Points on a hilly landscape, in no order, each with its height.
A ball rolls from a point to the lowest of its 3 nearest points, and stops where none of them is lower. Distance is the straight distance between rows; heights are no part of it.
K703: [112 127  99 146 132 107 145 146 148 127 110 117]  h=2.92
K886: [134 115 147 169  87 161 113 147 138  65 142 141]  h=0.73
K351: [188 113 201 167  85 150 140 129 152  94 168 125]  h=1.75
K214: [152 126 123 169 102 214 110 159 151 108 102 129]  h=3.17
K859: [139 132 130 154  89  87 118 130 130 106 127 140]  h=3.63
K862: [121 140 114  90 117 169 139 158 155 158 104 147]  h=2.70
K492: [179 105 204 161  98 121 132 129 160 111 156 137]  h=1.07
K80: [117 127  93 126 157  87 148 108 125 135 131  86]  h=3.66
K968: [159 128 178 167  84 177 139 137 132  59 166 127]  h=3.28
K616: [ 93 103  94  84 187 142  96  93  72 167 118 127]  h=5.43
K639: [ 82 150  57  79  79 197 120 165 114 120 105 158]  h=6.07
K191: [143 147 121 145 121  61 118 101 123 128 121 115]  h=4.18
K495: [132 116 130 173  93 162 106 158 143  81 124 138]  h=1.50
K18: [110 128 107 127 138 143 146 158 162 150 107 133]  h=2.22
K937: [126 113 110 158 109 163 122 165 165 118 104 133]  h=2.46
K825: [167 139 184 181  87 188 159 142 124  66 174 117]  h=2.71
K407: [121 144 100  73  81 198 134 152 145 131 109 151]  h=6.01
K993: [ 91 157  66  75  83 174 127 152 106 141 104 154]  h=5.88
K216: [129 134 107 151 111  81 131 128 133 119 117 116]  h=3.93
K422: [104 158  86  71  96 166 133 149 111 158 109 156]  h=5.92
K972: [106  85 103  88 176  96 140  79  99 145 160  91]  h=1.37
K843: [103 157 109  87 160 146 133 132 112 171 112 139]  h=2.55
K536: [111 152 113  88 139 153 139 144 132 169 108 146]  h=2.34
K520: [159 142 176 146 116  68 114 114 136 124 129 144]  h=4.22
K453: [161 125 189 148 100  90 126 123 147 113 139 150]  h=4.07
K794: [140  99 101 115 156  71 119  70 115 152 150  73]  h=4.15
K533: [102 148  94  82 169 147 113 107  81 176 110 133]  h=2.76
K90: [155 149 144 145 140  59  99  90 123 137 131 118]  h=4.52
K259: [104 160  90  83 150 146 122 119  84 174 106 139]  h=3.05
K715: [151 143 151 149  97  75 118 120 133 113 129 138]  h=3.04
K771: [ 92 136 105  88 187 135 131 113 103 160 124 124]  h=2.83
K123: [141 119 114 135 108 186 127 163 173 134 102 133]  h=5.33
K566: [103 143 111 102 159 136 148 146 140 161 112 134]  h=2.16
K561: [155 132 170 147  88  93 118 127 138 106 139 148]  h=2.30
K750: [139 132 114 100  96 198 133 156 165 138 104 140]  h=5.03
K447: [ 84  67 105  75 187 103 121  82  74 146 150 116]  h=7.87
K745: [106 122  83  83 172 152 103  94  59 179 109 126]  h=6.64
K810: [ 96 129 100 107 181 114 151 117 119 143 133 105]  h=1.60
K656: [146 133 194 155 181  48 114  97 153 118 147 120]  h=5.46
K188: [168 114 187 152  79 141 130 130 141  83 157 138]  h=1.81
K554: [153 143 170 147 168  53  95  90 137 131 139 121]  h=4.92
K373: [ 99 142 108 112 173 123 155 134 133 148 119 118]  h=2.08
K989: [112 131 100 145 137 100 147 143 141 132 117 110]  h=2.93
K217: [146 147 172 183  99 204 137 155 119  57 161 133]  h=1.98
K800: [154 123 126 140 158  55  90  73 121 151 140  94]  h=5.02
K901: [143 134 103 140 139  68 125  92 117 136 130  91]  h=3.96
K976: [ 96 112  99  99 183 105 145 100 108 139 146  94]  h=0.80
K646: [107 164  97  78 134 153 126 131  97 173 106 146]  h=3.61
K142: [156 119 177 146  79 112 124 130 139  94 145 148]  h=1.88
K819: [120 117 113 162  99 117 125 155 147 103 114 135]  h=5.71
K255: [116 121 104 154 119 115 138 153 154 123 108 125]  h=3.59
K592: [ 79  51 105  74 190  99 113  83  66 147 142 122]  h=7.85
K513: [128 115  93 119 154  80 139  87 117 140 142  74]  h=3.77
K252: [148 119 160 152  77 119 120 136 138  86 143 144]  h=2.09
K61: [102 163  75  77 118 157 125 128  84 167 103 145]  h=4.62
K287: [ 94 126 102  86 193 140 112 104  83 163 123 126]  h=3.60
K30: [161 119 204 164 144  68 134 124 163 125 139 137]  h=1.23
K744: [141 132 153 182 101 196 111 156 130  65 136 135]  h=1.56
K329: [122 118 112 136 118 157 133 165 170 139 104 132]  h=2.40
K857: [120 135  95 137 138  84 145 121 131 129 126  96]  h=3.52
K737: [156 145 187 150 149  59 109 107 143 127 133 137]  h=5.14
K832: [153 123 171 148  85 104 123 129 140  97 143 149]  h=1.99
K444: [172 113 196 151  88 118 132 129 153 103 149 144]  h=1.58
K568: [154 113 209 176 155  58 146 126 169 115 142 128]  h=0.82
K988: [108 131 103 137 142 117 150 149 149 138 109 121]  h=2.41
K66: [ 94 158  62  81 100 160 130 142  80 159  99 148]  h=5.60
K223: [ 87  73  97  85 192 126  98  89  66 157 132 129]  h=7.21
K605: [117 115 108 152 120 144 128 163 163 128 106 128]  h=2.65
K200: [139 114 121 170 104 187 109 164 161 102 106 131]  h=1.97
K617: [169 155 185 190  87 198 174 149 126  71 178 108]  h=3.16
K641: [ 88 106 104  84 196 126 118  94  82 150 138 119]  h=0.43
K589: [183 128 193 177  83 180 156 135 135  76 179 110]  h=2.99
K253: [113 151  96  69  86 186 132 152 132 137 113 154]  h=5.99
K512: [167 114 213 166 125  84 137 133 167 122 143 139]  h=3.06
K486: [111 122 108 131 141 131 146 158 159 144 107 126]  h=2.26
K743: [ 97 150 104  88 179 140 123 115  96 166 117 130]  h=2.67

Two balls start at each pair of points below. Name the first point that both come to, or write none.
K901 and K703 -> K988
K737 and K859 -> K561
K188 and K200 -> none
K214 and K217 -> K886
K407 and K988 -> K18

Call two points neighbours if one is among the 3 nearest of the other. Go from one point of each pair to the other, from neighbour to neighbour, staying as low as possible. Name the highest point that can't be avoided.
K492 and K18 -> K937
K18 and K568 -> K453
K886 and K492 -> K252
K976 and K18 -> K988

Where does a ball stop that starts at each point below?
K750 -> K18
K216 -> K18
K617 -> K886
K968 -> K886
K937 -> K886
K554 -> K18
K800 -> K18
